Each row is a point on a tangle of strands that fork and nearly touch. The rows are in no order.
Points whose rows are less than 108 apart are linked; no others are.
Q_99: 18 -17 -15 25 13 34 -2 29 -16 15 -35 15 -11 35 -58 28 11 6 5 27 12 -2 -2 -5 -20 -1 4 31 -25 -14 -23 -41 34 28 25 24 -8 13 -16 5 -14 -31 8 -38 25 17 -20 8 44 -23 -12 -21 -11 -28 -7 10 38 11 16 8 41 5 6 0 -51 7 14
Q_159: 24 -13 -4 14 30 34 3 32 -29 20 -20 12 -27 22 -43 20 25 16 5 23 15 -12 -9 -5 -21 -16 6 35 -32 -25 -25 -28 23 20 23 21 7 10 -2 -9 -25 -35 -1 -26 22 3 -8 15 41 -10 -15 -16 -11 -34 -3 0 33 24 18 -12 31 5 2 5 -47 14 11
Q_566: 11 -3 0 -4 -28 16 -40 23 5 -10 -33 -12 -3 24 -39 10 -31 5 -14 27 -12 32 -17 8 1 50 10 -23 14 6 11 -39 28 -23 22 4 -27 21 -8 36 32 13 9 -45 3 10 -16 -7 6 -24 -17 2 -21 48 6 43 3 -31 30 39 26 -33 7 -9 -20 -15 6
Q_811: 20 -33 6 3 23 25 3 62 -16 25 -9 -28 -4 8 -53 27 4 34 -19 37 -8 9 -16 25 -41 -9 -8 1 -33 -10 -30 -27 28 -21 26 1 4 -1 3 5 -1 -14 0 -4 -5 -27 -2 -2 -14 -15 -35 12 -18 -21 -3 24 1 37 21 1 27 -17 -1 10 -51 27 6
Q_324: -24 28 1 -2 29 9 24 -19 9 -13 -40 14 -34 -9 35 -29 59 -9 12 -15 -17 19 -24 -2 -29 36 25 24 33 -18 30 -29 -11 4 5 -8 8 10 12 23 4 9 -27 -32 5 30 -4 29 25 -21 13 -39 38 6 12 5 -1 3 31 14 19 2 -43 21 22 25 10
Q_778: -7 21 -10 -8 -6 21 -3 27 7 -36 -31 14 -33 4 -18 -4 13 -13 6 -15 7 46 -5 10 -1 66 11 -5 34 0 38 -20 44 -17 -5 -51 -47 27 -31 49 17 -12 -3 -3 -31 48 -9 -10 2 -35 17 -5 1 19 -9 7 -22 -8 37 72 29 -17 -35 -7 3 -30 -16
Q_638: -23 -27 14 -14 7 17 -24 -11 -27 5 -12 2 -11 27 11 0 9 0 18 18 11 -5 1 -35 12 -6 -5 19 19 -19 -16 -10 -21 28 19 13 -12 0 -10 -7 12 -6 -9 -48 2 -1 7 23 46 -11 -17 -1 24 1 4 6 39 -16 -23 -6 -20 -5 43 -10 -22 22 33
Q_286: -22 -29 1 -14 -32 -3 -31 -9 -18 28 -1 3 20 31 -38 12 -48 5 8 36 11 13 42 1 26 31 -35 -1 11 4 2 -3 7 14 8 28 -27 12 -31 -16 16 5 1 -51 11 -5 -11 2 20 -22 -18 -16 3 -2 -3 17 12 -43 -24 5 -14 -24 44 -5 -23 -3 20
Q_787: 23 40 -11 33 5 27 40 -9 -11 -6 -2 22 -2 -19 -5 -41 13 -19 6 -11 0 -22 41 10 7 8 15 22 25 -16 6 1 20 -25 19 -16 -2 -38 0 -4 -54 -29 32 2 49 22 -15 -9 -28 18 15 -25 -6 -10 -11 -14 11 6 40 -25 36 1 -55 19 -5 -17 -16
Q_401: 3 -32 14 -5 -1 6 -32 38 -4 43 6 -22 17 26 -61 28 -36 13 -11 41 -18 2 6 6 -12 -1 -23 -11 -19 -7 -5 -22 21 -18 26 23 -1 0 -7 -8 24 -3 1 -31 -15 -29 8 2 -3 -28 -40 0 -23 -26 -2 22 4 -13 -4 -6 20 -16 30 -6 -46 10 7
Q_677: -30 41 -2 4 18 15 35 -26 23 -9 -43 6 -33 -19 47 -39 55 -15 17 -21 -24 7 -9 -4 -24 17 18 27 32 -12 32 -23 -3 -4 -1 -17 10 9 18 24 -23 6 -18 -31 24 34 11 21 24 -27 27 -44 32 -3 12 0 -1 2 31 -1 34 6 -52 13 13 12 -3
Q_430: 0 -50 3 -4 -20 -29 -5 -10 -4 35 17 -19 46 -6 -38 30 -33 15 -5 11 10 -20 -16 -23 1 -22 -42 -34 -17 0 -18 25 -24 -4 14 11 11 -8 12 -31 38 6 -7 -8 -35 -8 9 23 1 -22 -17 27 -18 -13 -14 24 2 7 -35 -42 -30 21 50 -12 -15 -2 8
Q_83: -22 25 0 -18 9 13 -10 22 9 -5 -7 6 -30 -12 -8 -17 6 -18 2 -32 -5 46 -1 11 0 66 5 -7 37 -2 36 -26 41 -14 -5 -71 -45 15 -34 24 16 -16 -1 15 -27 22 1 -12 -5 -16 17 4 -10 3 1 -12 -22 -26 29 62 46 -16 -39 -21 3 -26 -27
Q_27: -19 -44 -1 -18 -2 -26 -15 -15 -5 -1 -4 -18 11 1 2 6 -2 2 -4 -2 17 -17 -29 -43 6 -9 0 -23 18 -10 -14 6 -32 10 20 0 10 -2 17 -10 38 7 0 -6 -22 4 6 29 31 2 -20 36 4 20 7 -1 18 -10 -7 -22 -50 5 34 -2 -6 24 17
Q_857: 4 -25 12 1 28 -14 -10 12 -1 -17 17 -21 -6 -16 -4 26 25 22 -18 7 1 29 -37 52 -50 -13 20 -5 -20 -23 16 -36 -4 -2 -10 0 19 4 15 3 28 3 -24 49 -22 -10 -3 28 -19 -5 -4 23 -33 31 -3 -7 -29 15 37 13 42 2 -12 26 -14 36 -5
Q_636: 6 -13 -5 -3 -20 8 11 19 -29 -8 -31 5 -7 15 -22 16 -35 -4 0 8 -6 14 40 2 29 13 9 10 5 0 25 11 25 -8 22 -25 -22 -14 -9 22 -15 0 36 -2 21 22 -26 -42 -28 -1 -8 -42 -11 0 -19 18 -7 -39 21 37 -3 -25 7 -9 -5 -47 -13
Q_300: 8 -33 -6 -1 -7 -43 4 -20 19 -4 21 -13 27 -7 -17 19 1 11 -14 -14 7 -10 -18 -16 11 -29 -16 -52 -25 3 -3 32 -22 15 -25 7 18 24 34 -18 28 11 -13 44 -53 2 -3 33 -4 15 1 38 -31 5 -1 -9 -22 37 -7 -29 -47 36 40 -23 21 8 2
Q_105: -7 -5 2 1 23 50 -5 -1 -34 -11 -37 25 -33 31 0 2 38 1 20 14 13 10 -15 -21 1 10 16 39 20 -16 -20 -34 -2 33 12 13 -17 12 -12 -2 -15 -21 -16 -55 15 20 -16 23 43 -24 -13 -32 29 -2 9 13 33 15 -2 16 7 -11 12 -3 -12 14 25
Q_465: 2 -10 9 -16 -43 -5 -46 14 6 2 -20 -13 11 16 -38 6 -61 -2 -4 31 -1 31 17 6 16 44 -7 -26 12 13 28 -19 17 -25 10 13 -36 30 -13 29 31 23 11 -49 0 1 -14 -5 9 -10 -18 3 -18 52 11 52 -5 -49 20 23 0 -34 20 -13 -9 -4 3
Q_506: -11 -10 -3 0 -4 -8 -6 -24 0 27 5 1 -16 7 15 -8 12 8 16 4 10 -31 -8 -42 34 -35 -18 -8 -1 -8 -25 25 -53 32 23 9 9 -1 -4 -32 -5 12 -2 -32 1 3 22 5 42 5 2 -5 20 -19 -11 7 16 -9 -35 -39 -63 -6 29 -17 9 17 9
Q_28: 22 31 5 29 8 2 27 0 7 -12 27 16 6 -36 16 -28 -6 -28 4 -15 -14 0 40 14 -7 -2 13 15 8 -3 6 7 27 -32 -16 -22 -1 -26 -6 3 -40 -25 11 45 20 -11 10 2 -40 15 -2 8 -15 -7 -2 -37 8 -1 20 -2 48 20 -50 12 -10 -15 -18
Q_295: 21 -1 -5 5 -8 -37 9 -34 41 -5 13 -6 17 -8 16 -8 14 11 -13 -16 -2 -29 -12 -11 19 -28 -11 -38 -34 19 -9 37 -24 21 -35 16 22 26 22 -27 8 18 -12 42 -39 14 -2 24 -9 23 16 18 -13 -8 -2 -10 -27 32 -15 -45 -53 29 26 -26 38 18 1
Q_674: -15 18 1 -4 34 23 17 -17 -21 -14 -37 23 -34 6 26 -21 58 1 14 -6 -2 18 -32 -3 -16 39 26 20 31 -20 8 -36 -15 9 18 -1 -4 5 3 13 10 -2 -30 -43 3 27 -16 24 30 -24 -3 -45 40 10 11 12 7 17 18 18 0 -11 -18 22 22 28 19
Q_216: -8 -7 17 0 10 -33 -7 -17 37 -17 36 4 9 -17 21 -7 27 1 -17 -24 -9 -3 -14 36 -26 -39 -6 -7 -25 -10 14 -2 -12 8 -28 -1 8 39 36 -12 24 15 -21 49 -25 -24 2 16 -4 4 20 43 -16 27 10 -26 -32 7 6 -8 -3 20 -2 4 7 39 -14
Q_688: 3 16 5 0 -6 -17 3 -13 17 -6 24 0 -1 -1 27 -15 18 -6 0 -11 -3 -14 10 16 -8 -24 10 13 -6 -8 23 21 -3 -22 -7 9 25 -4 12 0 -17 18 -5 33 20 -17 -2 -4 -15 15 2 10 -12 -7 17 -18 -11 10 6 -26 9 19 -33 18 9 0 -21
Q_986: 41 6 3 0 -20 -10 -4 -21 -21 32 28 -1 2 2 -2 14 -7 16 1 13 7 -33 -7 -22 7 -41 -29 -4 -35 7 -20 41 -46 6 7 28 22 -22 3 -43 -5 9 -3 -14 -3 -22 6 -12 -1 5 12 -4 2 -40 -29 18 -5 25 -45 -43 -40 21 21 -3 11 -9 -5
Q_387: -14 50 -6 8 -13 -17 11 -16 60 -5 0 -10 17 -23 59 -19 5 1 0 -27 -9 -33 -2 -14 11 -18 -4 -9 -10 53 -9 35 -2 18 -42 3 22 5 7 2 -25 23 0 21 0 -5 37 -19 0 36 49 10 27 -21 6 -36 -4 6 -38 -26 -21 10 -10 -16 49 14 5
Q_919: 7 -24 -8 18 6 38 -15 17 -9 6 -37 21 -8 46 -45 24 3 2 5 25 12 11 -4 -5 -7 23 7 33 1 -7 -31 -47 33 31 12 27 -20 13 -25 4 -2 -24 7 -52 17 21 -24 17 39 -34 -22 -17 -3 -5 -1 17 40 -4 6 23 36 -7 20 -2 -45 6 26
Q_563: -28 -7 -21 -24 -8 -30 3 1 10 -3 8 -1 6 -15 12 -7 -1 -15 14 -27 3 17 13 -18 17 18 4 -13 17 23 6 31 -16 29 -15 5 17 18 -3 28 -7 25 -9 9 -7 3 14 -12 19 40 19 15 26 -19 13 -18 -2 -10 -27 10 -35 10 -5 -22 57 3 -10
Q_224: 52 26 -3 10 -5 -12 9 -19 -7 12 38 7 4 12 29 -21 9 19 -8 21 10 -38 13 7 -17 -49 -19 6 -23 -4 -22 22 -21 -35 -31 41 28 -40 4 -35 -27 7 10 -9 -6 -34 8 -34 -27 3 10 -15 14 -22 -20 27 -27 47 -21 -47 -22 15 3 10 13 0 -23
Q_523: -22 2 -11 -5 -13 17 17 -5 -48 -12 -24 13 -23 12 1 1 -33 -10 28 9 4 12 48 6 24 4 -6 29 -4 19 25 23 -23 33 6 6 -29 -33 8 5 -26 5 14 -34 32 17 -18 -41 -19 12 13 -51 33 -7 -15 22 3 -28 -29 25 -33 -34 23 2 11 -39 1
Q_599: 0 -31 10 -3 43 -2 -24 8 -21 5 1 -16 2 0 -5 36 24 6 -19 20 3 15 -59 21 -26 15 25 -14 5 -27 -30 -47 -7 -10 21 -2 18 -6 -7 -3 39 -16 -10 25 -14 8 -9 48 6 -1 -24 3 -16 37 5 8 5 12 34 0 23 -23 4 30 -22 16 12
Q_357: -13 -7 -9 -7 -21 17 7 -7 -50 14 -17 13 -13 25 -12 18 -26 4 20 21 -1 5 47 8 30 4 -18 30 0 10 14 9 -10 26 17 13 -22 -22 -5 -7 -30 -1 15 -32 39 1 -18 -26 -3 1 5 -45 16 -14 -12 15 6 -32 -28 22 -17 -33 32 -3 -7 -37 -3
Q_244: -10 -12 -22 -19 -18 -29 -2 -14 7 5 4 -12 3 -5 14 0 7 -5 12 -10 -1 -5 2 -24 18 -6 5 -13 7 5 9 33 -35 21 10 15 28 8 4 5 -6 31 -5 2 3 5 5 -5 16 31 10 8 14 -15 11 -9 2 -2 -17 -14 -47 12 -3 -12 38 7 -7
Q_64: 20 38 6 25 -4 -9 17 -22 19 -8 22 9 5 -6 44 -26 9 -9 4 -1 -2 -27 25 11 -9 -35 9 17 0 0 12 20 0 -39 -21 13 26 -23 6 5 -40 6 6 26 30 -18 10 -11 -24 15 7 -1 3 -3 4 -20 -5 13 11 -30 22 13 -31 23 7 -10 -17
Q_837: -13 -36 9 7 -5 -33 12 -28 26 -5 -10 -11 -3 -4 21 -8 19 2 -10 -16 15 -38 -29 -56 32 -17 4 -42 6 10 -20 21 -42 22 -9 -2 17 7 20 -14 16 25 5 5 -45 29 22 39 26 10 -4 19 2 10 -6 -9 -9 9 -7 -41 -80 -1 24 -25 20 26 15
Q_317: -21 -22 5 -17 9 26 -19 -1 -31 -4 -19 5 -14 26 7 -2 15 6 18 17 6 7 -6 -25 9 11 7 19 20 -18 -7 -21 -15 20 28 7 -15 1 -5 -2 6 -4 -11 -47 11 -4 -8 17 35 -11 -20 -16 23 9 14 11 30 -6 -12 12 -12 -9 22 -4 -12 13 25
Q_759: 11 -27 11 1 1 26 -10 51 -9 39 -11 -15 4 27 -71 25 -20 23 -14 43 -22 6 7 10 -19 1 -16 -3 -25 -3 -12 -28 35 -18 30 10 -4 3 -3 6 0 -8 13 -29 2 -22 -1 -10 0 -26 -30 -4 -23 -30 -7 13 3 2 10 7 30 -18 11 -3 -51 4 4
Q_957: 10 -17 3 10 8 38 -22 18 -4 5 -30 17 -2 42 -32 22 -2 -2 -2 24 5 23 -15 0 2 40 10 22 17 1 -37 -48 30 18 9 17 -31 18 -36 10 20 -17 0 -56 14 24 -28 18 24 -40 -25 -10 -2 16 3 28 34 -3 -1 35 33 -23 21 4 -36 3 31
Q_904: -18 -40 5 -6 -4 -37 -3 -23 14 -12 -6 -15 2 -6 12 3 12 0 -8 -10 20 -26 -34 -43 15 -19 4 -36 12 0 -17 14 -34 19 3 -2 19 7 24 -14 31 14 1 10 -38 14 11 36 30 8 -10 39 -2 20 1 -11 0 5 -2 -32 -67 3 26 -12 7 26 13
Q_850: 9 -8 -16 -16 -28 -31 -1 10 -10 2 21 -20 27 -16 -31 31 -42 10 -15 -27 2 -4 -1 -11 3 -3 -6 -30 -18 29 16 50 4 1 -20 16 18 14 3 0 6 9 -1 45 -26 -21 4 -22 -19 27 10 39 -21 -28 -2 -15 -19 4 -29 5 -17 30 15 -13 45 -22 -12
Q_400: -17 -19 10 2 9 -2 -17 -19 -14 17 -1 2 -22 14 18 -6 16 8 12 7 16 -30 -10 -39 23 -33 -8 5 4 -22 -24 15 -39 29 23 8 6 1 -3 -23 3 -2 -4 -34 -6 -2 22 15 52 -8 -8 3 19 -8 -4 1 25 -15 -27 -33 -43 -7 37 -14 -11 23 19
Q_139: -7 -27 -1 -21 -44 -7 -26 5 -10 13 -13 -10 22 15 -29 10 -55 -1 2 34 2 19 32 5 24 34 -18 -13 15 13 23 -4 10 -12 15 14 -31 17 -14 11 15 21 8 -39 8 2 -20 -11 11 -11 -14 -15 0 27 6 35 0 -48 -3 27 -15 -33 31 -7 -10 -15 9
Q_841: 3 -1 -9 2 -13 21 14 18 -23 -30 -42 15 -14 8 -12 8 -37 -14 3 -5 8 27 44 5 33 13 8 25 4 -1 22 17 17 9 9 -35 -40 -24 -12 19 -22 -4 38 -12 16 46 -33 -52 -44 1 -8 -61 0 -2 -25 21 4 -32 19 43 -14 -30 1 -9 -4 -43 -13
Q_755: 23 69 -1 37 -18 -13 18 -35 42 -29 22 6 32 -5 59 -24 -9 18 -6 -1 2 -49 13 2 -11 -53 -3 -4 -22 27 0 32 -2 -19 -55 25 15 -22 1 -13 -31 -1 7 30 -8 -27 35 -31 -17 21 38 13 30 -6 -7 -16 -23 16 -9 -25 -7 38 3 3 24 -5 2
Q_49: -10 42 10 9 -5 -7 13 -12 15 -7 27 8 12 -44 44 -19 -24 -25 1 -36 -10 -10 20 2 -3 4 -3 3 3 26 1 23 18 -9 -19 -28 15 -16 -1 -4 -10 -8 12 45 9 -37 21 -30 -37 27 13 32 13 -4 19 -46 6 -13 -27 0 18 17 -29 0 20 -17 -13
Q_204: -11 6 -10 -8 1 29 25 21 -19 -50 -37 22 -19 -1 0 -7 -29 -35 22 -10 12 34 40 12 25 11 12 36 6 12 30 17 4 21 -10 -33 -43 -34 -4 16 -19 -4 21 -28 8 59 -27 -49 -38 2 -4 -71 29 -6 -19 21 1 -12 10 38 -26 -27 -13 1 7 -54 -2
Q_804: -37 39 -1 -2 -6 -15 18 -3 38 -9 -2 -4 8 -35 50 -22 0 -14 7 -32 -6 -12 16 -13 9 7 -7 -8 1 48 -16 29 4 26 -29 -16 24 -3 6 22 -21 20 0 12 5 -11 39 -28 6 40 40 12 38 -21 11 -40 -9 -10 -51 -10 -13 7 -16 -20 58 4 -5
Q_176: -8 -41 3 -17 -1 -14 -27 17 -7 24 14 -31 28 13 -41 28 -32 11 -8 27 -4 -4 -19 -8 -5 -9 -18 -18 -7 -17 -5 -13 0 -9 30 16 6 -7 0 -12 43 1 -6 -18 -18 -28 8 16 5 -20 -38 14 -19 -1 4 19 12 -16 -8 -14 -3 -2 35 -1 -33 11 13
Q_621: -2 -9 11 3 17 1 5 23 14 -12 20 -13 -11 -11 -10 1 14 19 -15 -12 -5 26 -22 42 -49 3 18 1 -11 -17 27 -17 12 -18 -13 -15 2 2 13 13 5 6 -17 52 -11 -12 -1 12 -28 -6 -3 28 -49 6 -1 -12 -28 9 43 22 57 13 -39 20 -20 17 -8
Q_966: -2 -44 -9 -12 -6 -38 -16 16 6 -1 21 -46 38 -2 -38 33 -30 10 -16 12 12 6 -30 6 -9 -34 -23 -51 -16 -13 10 -3 0 -15 -1 15 12 5 18 -7 51 9 -11 19 -45 -16 7 20 -3 -9 -24 46 -30 20 -1 15 -13 15 2 -12 -21 19 35 -5 -9 12 3
Q_98: -6 -4 -17 -10 -10 -24 -1 -25 13 10 1 -8 -7 -2 26 -9 17 1 11 0 -1 -23 -6 -30 27 -24 -1 -13 2 -1 -5 27 -47 20 18 12 21 6 6 -11 -7 30 -1 -18 5 6 9 -3 22 25 11 -5 21 -11 7 -3 4 1 -21 -33 -64 3 1 -12 32 19 -3
Q_116: 19 15 -2 -4 3 20 15 0 -29 19 10 8 -28 17 -10 -21 17 6 8 2 -1 -26 19 6 13 -6 5 25 -3 -14 2 7 -3 -18 24 11 15 -30 8 -10 -47 -2 17 -8 44 -19 -15 -18 -13 14 -1 -27 -9 -22 -2 -5 -4 12 11 -27 9 -7 -24 17 3 -17 -19
Q_433: -6 12 11 3 2 -22 2 -15 40 -3 36 8 13 -13 39 -19 14 -5 -8 -29 -10 -3 3 22 -19 -33 -6 8 -14 -2 12 17 -5 -12 -31 0 12 22 24 0 -1 16 -13 50 2 -29 8 -3 -14 13 18 29 -13 8 20 -28 -18 8 -2 -10 11 23 -20 10 8 9 -20
Q_661: 1 -42 0 -12 5 -36 -8 8 -3 -14 30 -37 26 -8 -19 34 -1 16 -16 11 14 6 -21 22 -16 -39 -18 -40 -24 -23 12 -2 -2 -3 -11 9 14 9 29 -5 46 8 -17 33 -48 -21 3 15 -10 -6 -12 51 -27 26 -1 8 -23 29 0 -14 -21 22 31 -5 -8 25 -3
Q_172: 32 -30 0 0 -29 -19 4 -24 -13 33 19 -10 38 -14 -26 28 -26 20 -6 13 6 -25 -9 -32 4 -28 -38 -30 -34 19 -19 43 -42 4 7 13 18 -12 4 -38 15 13 -6 -6 -25 -9 3 9 -5 -4 4 8 -10 -31 -26 18 -5 25 -50 -43 -38 32 39 -12 2 -12 4
Q_212: 34 41 -10 38 6 17 40 2 1 -12 7 21 12 -32 -4 -32 2 -29 1 -5 -8 -9 48 16 -1 5 13 18 21 -12 11 0 28 -31 4 -22 -6 -34 -4 -2 -53 -37 27 20 34 21 -8 1 -37 18 9 -15 -11 -7 -15 -29 14 3 39 -17 44 16 -60 13 -14 -15 -11
Q_192: 8 35 6 11 12 12 22 3 9 1 31 12 5 -51 18 -29 -8 -32 -2 -31 -30 12 23 10 -2 15 1 15 22 4 -4 -11 25 -33 -16 -53 -15 -13 -4 -7 -27 -31 9 52 10 -17 12 -3 -46 4 4 11 -19 6 -2 -46 16 -6 18 21 60 17 -58 2 -17 -18 -15
Q_230: 3 -20 11 -3 6 -38 -5 -9 17 -16 37 -10 12 -9 5 10 24 11 -13 -7 5 1 -14 33 -21 -39 -9 -19 -27 -23 17 5 -9 4 -17 9 13 22 32 -6 29 15 -20 45 -34 -28 -4 15 -8 3 2 42 -25 19 7 -13 -35 22 8 -13 -13 27 8 3 2 34 -14
Q_952: 8 -19 -20 -17 -18 -37 -6 0 9 8 26 -15 37 -12 -25 27 -20 13 -10 -26 6 3 -14 -6 6 -16 -12 -38 -18 16 6 45 -10 6 -25 16 16 23 15 -5 16 14 -13 52 -38 -14 3 2 -11 23 7 37 -30 -15 5 -15 -21 23 -17 -3 -26 30 25 -18 35 -6 -12
Q_419: 10 36 -6 15 6 29 25 -19 -13 2 -2 11 -22 1 17 -41 28 -10 10 -7 1 -29 28 5 10 -1 12 24 15 -10 3 6 3 -19 17 2 11 -31 10 -1 -58 -10 26 -13 58 6 -14 -18 -15 12 15 -31 0 -12 0 -7 5 7 22 -36 24 -12 -40 18 7 -14 -20
Q_560: -17 -44 2 -22 -1 -22 -26 -1 -8 8 3 -26 23 7 -16 13 -25 2 -9 4 16 -12 -33 -32 -2 -2 -9 -20 13 -12 -17 -8 -14 4 25 11 2 -7 5 -8 54 0 0 -13 -19 -5 6 30 21 -10 -32 39 -8 23 2 12 22 -20 -8 -17 -23 -2 45 2 -22 20 24
Q_878: 3 -30 15 5 36 -18 -19 -9 -11 -14 14 -18 -3 -15 5 33 25 5 -17 16 4 16 -50 45 -39 -9 26 -12 -9 -28 -8 -41 -16 2 1 -1 25 3 7 -3 35 -4 -18 43 -28 -2 -2 44 -5 0 -13 16 -17 46 -3 -7 -20 16 37 -5 22 -5 -3 32 -16 34 0
Q_275: 4 -29 2 5 50 19 -18 26 -15 29 -8 4 3 15 -24 34 28 10 -21 19 1 20 -56 15 -21 25 26 -7 7 -28 -57 -54 5 -13 23 -4 7 6 -20 -2 36 -37 -1 5 5 22 -12 51 20 -13 -21 -5 -16 25 4 21 17 14 30 8 29 -30 5 24 -30 6 17
Q_335: -14 -19 -5 -8 -25 11 -10 -8 -35 26 -10 10 -3 32 -27 23 -26 7 17 33 3 5 46 5 28 8 -25 21 -2 5 10 -1 1 23 16 23 -23 -7 -16 -12 -19 -2 9 -34 34 -8 -15 -9 15 -13 -5 -38 7 -13 -8 10 11 -31 -27 18 -12 -26 38 -7 -23 -26 6
Q_715: -25 17 0 -13 11 8 -1 20 5 3 9 3 -19 -16 -3 -16 2 -22 -4 -37 -16 33 7 14 -2 49 13 -2 32 -5 29 -17 36 -16 0 -63 -30 10 -28 9 3 -13 7 35 -9 15 -2 -10 -17 -3 8 8 -25 -6 6 -23 -17 -29 27 46 55 -5 -49 -17 -2 -22 -29
Q_396: -7 16 10 2 36 48 19 -4 -34 -16 -43 42 -32 16 7 -8 51 -4 22 3 11 19 -30 -10 5 29 22 33 28 -9 -18 -43 -10 20 6 2 -19 9 -6 12 10 -20 -37 -55 9 36 -20 25 38 -40 -11 -47 42 11 7 19 15 39 -2 28 -6 -15 -1 26 14 17 34
Q_558: 29 18 -1 -5 -11 -5 -9 -19 -16 32 28 2 -16 12 5 4 4 8 9 12 3 -34 0 -17 16 -39 -18 5 -22 -6 -12 31 -38 3 14 28 23 -21 6 -33 -16 9 0 -12 20 -23 4 -19 0 10 7 -14 4 -30 -12 5 0 12 -31 -39 -35 8 11 6 15 -6 -10
Q_877: 13 45 16 29 -5 -2 20 -19 25 -14 35 20 21 -40 55 -25 -22 -13 -6 -28 -9 -19 20 2 -11 -25 -5 6 -11 18 -11 16 6 -24 -38 -20 8 -10 7 -3 -18 -15 5 49 4 -53 34 -22 -41 17 15 30 19 14 13 -39 -4 4 -15 5 22 29 -21 9 8 -14 -17
Q_271: 43 48 -3 21 -16 -26 13 -38 30 -11 24 -1 24 4 52 -25 10 17 -10 14 4 -47 8 13 -9 -59 -13 -4 -26 9 -10 26 -11 -26 -40 38 29 -22 3 -29 -16 15 1 13 -3 -15 12 -28 -18 13 27 -3 25 -8 -15 14 -35 34 -9 -41 -22 27 7 7 21 7 -8
Q_823: 4 -24 8 4 44 31 -21 22 -8 23 -16 17 3 37 -17 29 23 -2 -14 16 3 22 -34 -9 -7 31 25 16 21 -20 -53 -50 17 4 11 7 -15 16 -37 8 38 -35 4 -24 19 31 -20 45 28 -25 -21 -2 -7 20 0 32 36 -1 6 18 26 -25 22 15 -29 4 31
Q_45: 0 69 3 24 -17 -9 17 -23 61 -15 9 -5 25 -20 71 -21 -3 6 -7 -20 -1 -46 -5 -6 4 -39 -1 -3 -20 50 -3 30 -2 -1 -45 6 11 0 2 -6 -33 9 5 36 8 -17 43 -27 -6 30 54 15 35 -13 6 -33 -5 7 -23 -22 -13 18 -4 -6 31 7 8
Q_39: 20 47 13 35 0 -4 21 -25 30 -18 27 18 14 -24 61 -29 -3 -13 1 -14 -10 -20 20 5 -11 -45 9 17 -7 10 -2 16 0 -37 -44 -5 11 -8 2 4 -39 -8 0 45 18 -34 32 -10 -28 8 14 14 16 10 2 -33 -1 9 4 -2 26 24 -22 14 0 -11 -18
Q_908: -35 20 -9 -16 -3 -18 14 2 13 -7 4 1 4 -31 27 -24 -8 -21 9 -38 -4 6 24 -10 11 24 -4 -4 9 33 -1 29 6 25 -20 -19 24 0 -4 25 -11 16 0 12 2 -7 23 -30 5 41 27 16 34 -22 19 -30 -6 -20 -43 4 -14 4 -17 -18 60 -4 -15
Q_901: -10 0 -9 -21 -12 17 -12 27 -5 -33 -30 -4 -17 15 -11 4 9 -2 5 2 3 44 -16 7 0 62 21 -16 31 2 43 -24 31 -19 9 -19 -34 22 -20 46 20 3 -10 -16 -14 27 -13 -4 12 -24 4 -1 4 31 -1 22 -1 -10 36 60 21 -13 -17 -3 -1 -25 -1
Q_151: 15 13 -9 -13 -9 -5 -1 -16 -18 21 14 -3 -19 11 11 -5 9 4 12 7 -2 -27 8 -7 17 -23 -2 13 -8 -10 3 28 -26 -5 21 22 27 -18 8 -16 -23 15 4 -7 33 -21 -6 -21 -4 18 3 -17 5 -22 0 1 1 4 -14 -33 -20 3 -11 9 17 -10 -15
Q_683: 5 -11 7 0 -16 34 -30 18 -4 -5 -34 5 -3 38 -40 11 -26 9 -5 30 -6 24 -8 7 7 51 3 4 16 9 -12 -40 29 0 17 6 -36 17 -16 13 17 3 5 -61 11 11 -26 -2 15 -38 -24 -14 -8 33 8 33 12 -20 6 41 23 -37 15 -2 -30 -6 18
Q_767: -29 25 -1 -12 2 -13 11 2 -3 -5 14 -2 1 -42 28 -21 -23 -30 0 -41 -4 9 28 2 8 30 -2 1 10 24 8 20 23 10 -10 -36 10 -10 -13 5 -3 -5 8 33 6 -14 11 -40 -21 35 13 26 20 -13 21 -35 -1 -33 -37 11 9 6 -24 -17 38 -13 -16
Q_307: -23 4 -8 -8 -2 25 23 2 -37 -31 -28 18 -27 3 7 -17 -23 -27 35 0 4 20 41 13 23 6 7 36 -4 13 27 22 -20 34 -1 -5 -34 -38 15 17 -24 3 14 -36 25 34 -19 -43 -19 15 10 -63 41 -3 -10 24 0 -16 -18 25 -32 -29 3 9 20 -50 2
Q_156: -6 33 1 -1 15 11 14 15 12 10 16 8 -8 -38 -1 -17 -2 -31 -6 -37 -31 26 21 17 5 38 5 8 35 0 12 -17 34 -24 -3 -69 -31 -1 -22 -5 -11 -27 20 42 -3 15 -4 -8 -36 -1 5 3 -30 -3 -2 -36 -1 -24 25 36 62 4 -60 -15 -11 -14 -19
Q_707: 0 23 -6 3 -13 -28 4 -23 61 2 9 -3 18 -16 42 -15 12 5 -8 -33 -12 -27 -12 -9 13 -19 -8 -23 -24 41 -12 37 -12 23 -40 13 22 29 18 -12 -9 24 -6 42 -24 4 16 7 -7 32 34 16 5 -17 12 -31 -16 17 -30 -32 -36 16 11 -24 46 20 4
Q_375: 23 -23 2 6 40 22 1 39 -29 15 -7 -2 -16 7 -35 21 26 28 -7 22 3 -4 -26 16 -35 -4 9 23 -34 -23 -39 -29 13 -4 24 3 13 3 6 -9 -8 -26 -12 1 2 -14 -7 17 10 -10 -26 -12 -15 -16 3 6 9 33 19 -10 28 -9 -3 15 -43 28 10
Q_189: -12 4 13 4 14 11 6 27 17 1 29 -11 -9 -18 -15 -14 4 10 -13 -26 -12 33 -13 38 -39 12 11 -2 -7 -17 21 -14 19 -25 -20 -34 -16 5 2 10 2 -2 -6 57 -13 -18 13 2 -36 -9 -5 28 -54 3 -4 -17 -26 -1 44 34 71 12 -47 18 -20 3 -14
Q_446: -3 -2 0 -18 -24 19 -27 29 2 -35 -34 -6 -10 16 -19 6 -13 -5 -3 13 -1 43 -16 6 5 53 12 -23 24 13 34 -27 29 -24 10 -9 -34 32 -16 49 25 8 -5 -35 -8 25 -18 -5 9 -23 -2 3 -1 51 1 41 6 -16 32 53 14 -24 -5 -2 -7 -29 4

A fork is a point with three links. Follow the links from the first point to the second and name the forks in between, in order.
Q_688; Q_563 -> Q_908
Q_857; Q_139 -> Q_957, Q_566
Q_39; Q_707 -> Q_908, Q_387
Q_295; Q_45 -> Q_387
Q_523; Q_901 -> Q_566
Q_224; Q_244 -> Q_387, Q_908
Q_683; Q_857 -> Q_957
Q_139; Q_919 -> Q_566, Q_957

Follow the links from the first point to the second, and from the first to the third. Name the last point that the two ways share.
Q_295; Q_64; Q_400 -> Q_908
Q_286; Q_99; Q_901 -> Q_566
Q_224; Q_850; Q_49 -> Q_387
Q_755; Q_49; Q_400 -> Q_908
Q_271; Q_244; Q_952 -> Q_387
